Points on a hilly landscape, in no order, each with its height.
From any point a ball rolls to the lowest of the 2 points nearest to it. It stops when none of these is lower. Distance is the straight distance between rows; heights are no part of it.
(316) h=454: [  2  -4  -7  10  -4  -5  -8  -5  -9 -21  -5   3  -5   5 -22  -6   0  -5
 -14  15   3 -14]
(5) h=743: [  7 -22 -13 -17  -6  12 -13  -1  15   8 -15   6   5  17  -3  17  34 -31
  -2 -34  14  -6]
(26) h=491: [-22  18   5  21   2 -37  17  -4 -20  23  12  -3   1 -27   4 -17  24  30
  25  -2 -30   4]
(597) h=151: [ -1   2   4 -23  12   0   8  25  -7  15 -19  -9   1   6 -14   3 -15 -23
  -6  -5  25   3]
(591) h=259: [ 19 -26 -18   5 -17 -10  19 -15 -11  -5   2   7  18  -2 -20  11  11   2
   4   2  -4  25]
(293) h=742: [ 23  -7  -6   3   8  -5   3  13   8 -21  22 -16   4  15  -6  11  31  21
 -21 -11  -2   2]
(426) h=697: [ 30 -20 -12  11 -17  15   8 -10  33 -11  -4 -10   0  13   6  -9  -3  -5
 -22 -11   5   2]
(209) h=660: [ 21 -17  10  -8  -3  -4  22  26 -11  19  36 -12  10 -14  19  12 -15  14
  -8 -23   9 -12]
(381) h=218: [ 10  -9   0 -22   1  -2   9  -6  36   5   6   6   6   8  10  -6  16  14
  21  -7 -17  23]
(663) h=446: [-22  -3  10  22   0   8  -1   9 -16   5  -1  -3  -5  10  13   8 -11 -26
   0  22 -24   4]
(574) h=390: [  5  21  20 -19  22 -32  15   5 -14  24  30   1   3 -18  12  -2 -15  15
   4  22   9   7]
(774) h=284: [ 12  -2  17 -19   3   5  20  -6  13  29  24  16   0   3  11  12   3 -11
  22 -17  -9  16]
(789) h=704: [ 22  -3   9 -11   6 -13  22  18  13   1  28 -10  11   1   6  -9  -3  30
 -21 -10  -1  -5]
(845) h=129: [ 22 -16   2  -6  -2  -6  -9   1  -6   9   5 -15 -18  -7 -21   4 -12 -11
  23  -4  34 -27]
(33) h=741: [-13  29  14  -4  -1   2   0  -2 -14  15   9  17 -10 -30   3   1   2   0
  19 -20 -19  -3]
(572) h=288: [-36  -3  10 -22  -3  -8 -11   7   3  -2 -18   7  10  22 -21  -5   1  10
  18  20 -16  -3]
(276) h=560: [  1  -8  -3  -1 -18   3   9  17 -16  -3   5 -15  15 -11  14  12 -20   6
 -26  13   4   8]
(838) h=507: [-24  25 -23  39  18  22 -16  -1 -15 -15  -9   5 -16  26   0   7 -10  -6
   3  -8   8   4]
(421) h=141: [-34  21  -4  17 -18  13 -17  -9   7  -7  -5  25   2   9   4 -10   2   4
  -1   4 -31  -7]
(340) h=216: [-31  25 -17  25  -3  22 -20   4 -17 -17 -36  23  -1 -14  13  -7   0 -11
 -19   5  11   2]
(967) h=95: [ 15 -20  27 -21  -4   2   6  14  -9   7 -17 -18   0   2 -25  13   4 -21
 -15  11  33 -14]
(623) h=388: [  9 -26  16  16 -12  14  11  11   1   7 -11  -9 -15   8  -3   1 -13 -23
  12  15  -1  -3]
(456) h=657: [ 10  -3 -23  23 -10  15  11  -1  16 -15  -7  -3   3  27   2   0   0   5
 -16   7   3  29]
(523) h=441: [-17   7  20 -35  20 -21  11  15   2  20   5 -10   7  -9  11  -9 -20  15
   6   6  -8   6]
(921) h=238: [-16 -10 -19   0   4  23 -31   0 -18 -16 -23 -16   0  -2   3  16 -25  -3
  -1 -17  27 -23]
(44) h=455: [ 37 -11  29 -23  20   1  32 -16  21  12   5   2  13  -6   1  -8  11  12
 -14 -30  -7   5]
(1028) h=343: [ -6 -11   3 -17   4   0   1  28  -6  23  19   0  -5   4  15  22   1 -22
  21 -10  -1   0]
(916) h=148: [ 29  11  -3  16 -14  -3  32 -16  -3  -1  12  11  14  -7 -14  -4  -2  10
 -16   1   0  25]
(802) h=243: [-40 -10  -6  -5   4   8 -15  28  11  -6 -35  12   3  28  -6 -16 -11  -1
  11   5   6  -9]
(261) h=162: [ 18 -17   4 -12  -3  -3  -3  10   3   0   4 -23  13  26 -20   9  -5 -19
 -37   2  24 -24]
(780) h=276: [ 19   9  43   3  -1   1  38 -12 -15  10   8  14   9 -25 -21  -7   6  27
  -6 -10 -10   0]
(861) h=196: [ 36 -16 -10  -8 -29  -1   7  -8   6   9   9  -5   8  -4 -22   9  -7   5
  14  -7  39  -7]
(318) h=748: [-23  34  11  10   8   4  -7   6 -26  15   5  -5  -2 -34  43  11   0 -20
  -5  13 -24  10]
(971) h=318: [ -5  -9 -17  20   1  20 -28   1 -12 -18 -29  -6 -10 -18  21  -8 -38 -17
   5  14  29 -19]
(771) h=391: [-14  -1   5  -2  -1   4  -7  36  -7  11   1  -7 -18 -22  32   3  -8  -8
  26   2  -1  -1]
(226) h=60: [  4   8   6 -19  15  17 -11  -2   2   0  -6 -20  -1  -3  16   4 -32 -28
 -23  -9   2 -16]
(890) h=191: [-16  19 -11   3 -14  13 -18   2   1  -2  -8  22   1 -15  20  -6 -12 -18
  -7   2  -9  -4]
(843) h=553: [ -1  12   7   3  24  11 -11  -7  22  -8 -19  -3 -37   5  15 -12   8 -10
  12  10   1  12]
(747) h=263: [-31  -5 -24  28  12   4 -25 -22   8 -30 -15  11   5  40   1  -7   6  10
 -12  34   0   8]
(117) h=104: [ 14 -24  -6 -12  10  -7  12  -5  21  -4   6 -22   1  14  -7  -9  -9  23
  16 -26 -10   3]
(730) h=229: [ 17 -28 -12  -3  10  -2  -2 -20  13   1   2 -18  -8  18 -14  -2  -6 -15
  12 -32   2 -17]
(644) h=556: [ -7  17   8   6 -26  25   5  25   2   3  -1  10  -8   8 -14   9   0  16
  21  -5  10   4]
(255) h=330: [-11   0  28 -14  -5 -16  -2   4  11   2   1  16  -1  -1 -21 -18  18  12
  19  16 -28 -16]
(274) h=353: [ -6  15  -8 -26 -18  -4  -6 -11  -2  -8  -3  23  24 -12 -26   2  10  14
  -7 -13  -3  -2]
(23) h=200: [-14  -9 -14 -18   7   9 -13  18   7  -4 -35  -1   8  25 -15  -4  -8 -18
 -13 -14  28 -13]
(895) h=364: [  6 -16  -9  16   9 -11  24 -10 -10   6   9  -1  -2   5  -9   3  11   0
  20 -16 -23  25]
(61) h=501: [-33  -8 -29  39 -10 -15  -4   2 -28 -14 -17   4  10   4  -6 -14  -4   3
 -11  14 -18  -1]
(755) h=642: [  5  -1   3 -19  23 -22  -8 -30  16 -11  -7  -1  -6   3  -2 -10   9  -8
  -1  32  -8  19]
(460) h=215: [ 14  15  21  23  -7 -11  24 -12  -4   5  14   7  -7 -15 -17 -19  -6  13
   3  13 -17   0]
(179) h=669: [ 19 -34  -5   1 -28  17 -16  -8  20  -4 -14  -2   4  30 -20  13  15  -9
  12  13  33  -9]
(479) h=614: [  5  -2  22 -16 -13  14  11  25 -21  12  15 -14  13 -14   8  23 -20  -8
 -23  -7  10 -16]
(299) h=418: [ -3  -8 -18  31 -10  -4 -13  26 -20 -19  -4   1  -9   1   3  -1  -2 -16
 -18  24  16 -14]
(952) h=500: [-30  -8  -7  18   1 -23  -3  14 -21  -3   1  -2   8  14   7   4  13 -13
 -17  35 -26   8]
(714) h=515: [ 44 -20  26  -5  28 -24  33  -6   6  16  27  19  13  -9   0 -16  24  20
   2 -12  -8  -3]
(991) h=445: [  2  -9 -12   4 -10  18  -3  10  15   2 -14  -7 -20 -16  30  -4 -16   2
  19  -7  10  13]
(598) h=476: [ 11 -17   3 -21  -7  -4  14   4   5  -1 -10  -3  10 -28  14  -1   6   9
 -12   0   4  17]
(764) h=340: [ 26 -11  16   0 -16   8  12  -8  18  18  12  10 -10  -6   2  -7 -15 -21
  15   1  -1  -9]
(455) h=197: [ 14 -12  -2 -12  13 -20   4  11 -20  17  10 -16  -8 -23   4   0 -34 -20
  17  -4  15 -15]
(776) h=278: [ 15   2  15 -31 -16  11  -3  10  24  18  14   6  10  16 -22  10  10  -1
   9 -26  16 -23]
(233) h=554: [  4 -16 -22   9   3  13 -32 -12  17 -12   0   6 -16  23   6   4   7 -24
   7  -8  19 -24]
(503) h=194: [ 10  -1   4  -9  20  11  -9  -7 -17   1   6 -33 -16 -17  21  21 -27 -15
   4  -5  12  -4]
(480) h=723: [ 13 -10 -15  10 -15  13   6   9   8   2  -5  -1   4  -2   4 -14 -22 -20
 -21 -29  -1 -15]
(273) h=405: [ -3 -14 -22 -17 -17  -9  -7  -2  13  -9 -16  14  12 -20  -1 -17   3   8
   4 -12  -3   0]
(831) h=630: [ 13  -7  -2  -9 -14  20 -15 -31   6  -4 -14  14  -4  10 -21  18   9 -25
   7  11  25   0]
(941) h=773: [ -2 -12  15 -29   3  12   1   2   1   5  -4   6   5  -1   1  20  33 -19
 -12 -23 -14   1]
(751) h=691: [-17  20   6  12  16 -23 -12 -32  -8  -7  -6  -6 -15  -8   4 -15   0  -7
  -6  36 -23   2]
(871) h=228: [  7  -1   0 -25 -13  15 -16   5  22  -4   8 -13  14  25  -9   9  -4   3
 -24 -17  17 -27]
(557) h=367: [  8   5  13   1  -9 -15   6  -7   7  -4  14  23  14  -6 -19  -3  42  18
  13   8 -29   6]
(37) h=327: [ 11  20 -12  -7  -1 -17   3 -13 -14   8  35   1   4 -12   5  10 -31   4
   8  12  11   8]
(759) h=374: [ -4   2  -7  14   3  -2 -17  13  -9 -13 -15  -6 -21 -26  26 -10 -10 -14
  -6  30  16  -1]
(640) h=431: [ -9   6  -9  17  32 -32  11  -4  -9   0   1 -15 -12   7  -3 -11  21   7
  11   1 -23  25]
(469) h=610: [ -9  19  20  -4  -3   3   2 -15  -8  -3  23  -4   2  -2   1  17   8  18
 -11   8 -24   3]
(697) h=322: [-17  10 -18  12  17  -9 -21 -21   7 -26 -16  17   2  26 -16  -5  37   3
   1  20 -13  17]
(259) h=425: [-21   5 -10 -18   8 -18  -3  33   4  12 -10   2   1 -10  17 -20 -18  -6
   9  -1  -1   2]
(510) h=555: [ -9 -18  -2  -2 -13  -8  11  23 -11  -1  11  -1  17  11   0  13  13   1
 -17  10 -16   5]
(760) h=262: [ 16  16 -27  -8  -8  -4  -4  10  -4   1  13  -1  -1  -2  -6  12 -14   3
   2  -9  40   4]
(53) h=382: [  0 -13 -16   6  -4  -5  -6 -11   9 -27 -12  11  19   9 -16   0  43  15
  -3   0 -24  15]
(601) h=536: [ -7  12 -16  24  -8  18  -6  14 -14  -7 -13  10 -17   1 -14   5  -2  -2
  17 -17  20  -1]
(701) h=725: [ 27 -14 -27 -11  -6  -1   6  -1  28  10   3   7  14  18   0  -1  12 -25
 -11 -29  13   6]
(722) h=493: [ -7  23  -1  17  28 -22  12  -9 -16   8  29 -20  -9  -5  22  -2  -4  12
  -5  -3 -25  12]
(472) h=606: [  3  -7 -27  21   5  24 -20  -6  13 -23  -8  -3  -9  30  17  10  -4  -8
 -15   7  29   6]
(378) h=552: [  1  29  27   7  20 -14  26 -15 -14  18  44  -3   9  -3  14   5   5  37
 -14  -3 -24   8]
(699) h=370: [ 11  -9  27  -7  20  -9  40 -18  -9  15  -2   4  14 -18   1 -11  -1   9
 -18 -15 -26  19]
(243) h=590: [ 10   8  15 -11  -4  18  -9 -12  21  -8 -10   3 -18   9  -5   6   6  -5
   8  29  18  10]
(768) h=198: [-49  15  -6  22  -6   5 -23 -20   3 -14 -24   8   5  17   0 -11   6  24
   5  29 -15   4]
(595) h=504: [ -5 -13 -16   7  12  15 -21   0  24  -8 -15  -4 -30  15  16  -9  -7  -2
  29  -9  17  -5]
(923) h=158: [-24  26  -5   4  -5  35 -27  -6 -20 -18 -29   1  -3 -20   3   7 -26   7
  -3  -7  19 -13]
(985) h=307: [  4  12  -3 -13 -17  12 -23   5  17 -13  -1  19  -3  10 -30  -2  14   8
  11 -14  18 -29]
(1020) h=474: [-24  35 -17  26  22 -10  -4   4 -18  -9 -10 -14 -17   3  -4 -10   3  16
   1  -8  -3  10]
(335) h=667: [-11  36  18  17   6  -9   1 -40 -16  -4   8 -10  -6 -26   4  -3   9  20
 -18  12 -30   2]
(816) h=713: [-12  30  20  10  10  -7  11 -28 -23  19   7   8   1 -36  15  -4  -6 -10
  -8  -1 -32   5]
(836) h=579: [  1   5  10 -19 -19   7  -2  22  20   0  13  -8  -3   5   0   1 -10  37
  21   4   9  -3]
(1024) h=427: [  6  -8  27  11  -2 -32  26  -3 -11  12  21  10  17 -23  -4 -11  35  37
  17  18 -29   6]

Call two points neighbours if one is among the 2 nearest of the other. Go from one point of each pair to the other, from neighbour to neighbour, staying as low as possible. Name the highest point that can't be avoided.
(967), (421) => (53)
(923), (421) => (340)
(845), (226) => (455)

Where does a ball stop that starts at each point below?
(26) => (967)
(816) => (916)
(644) => (916)
(598) => (967)
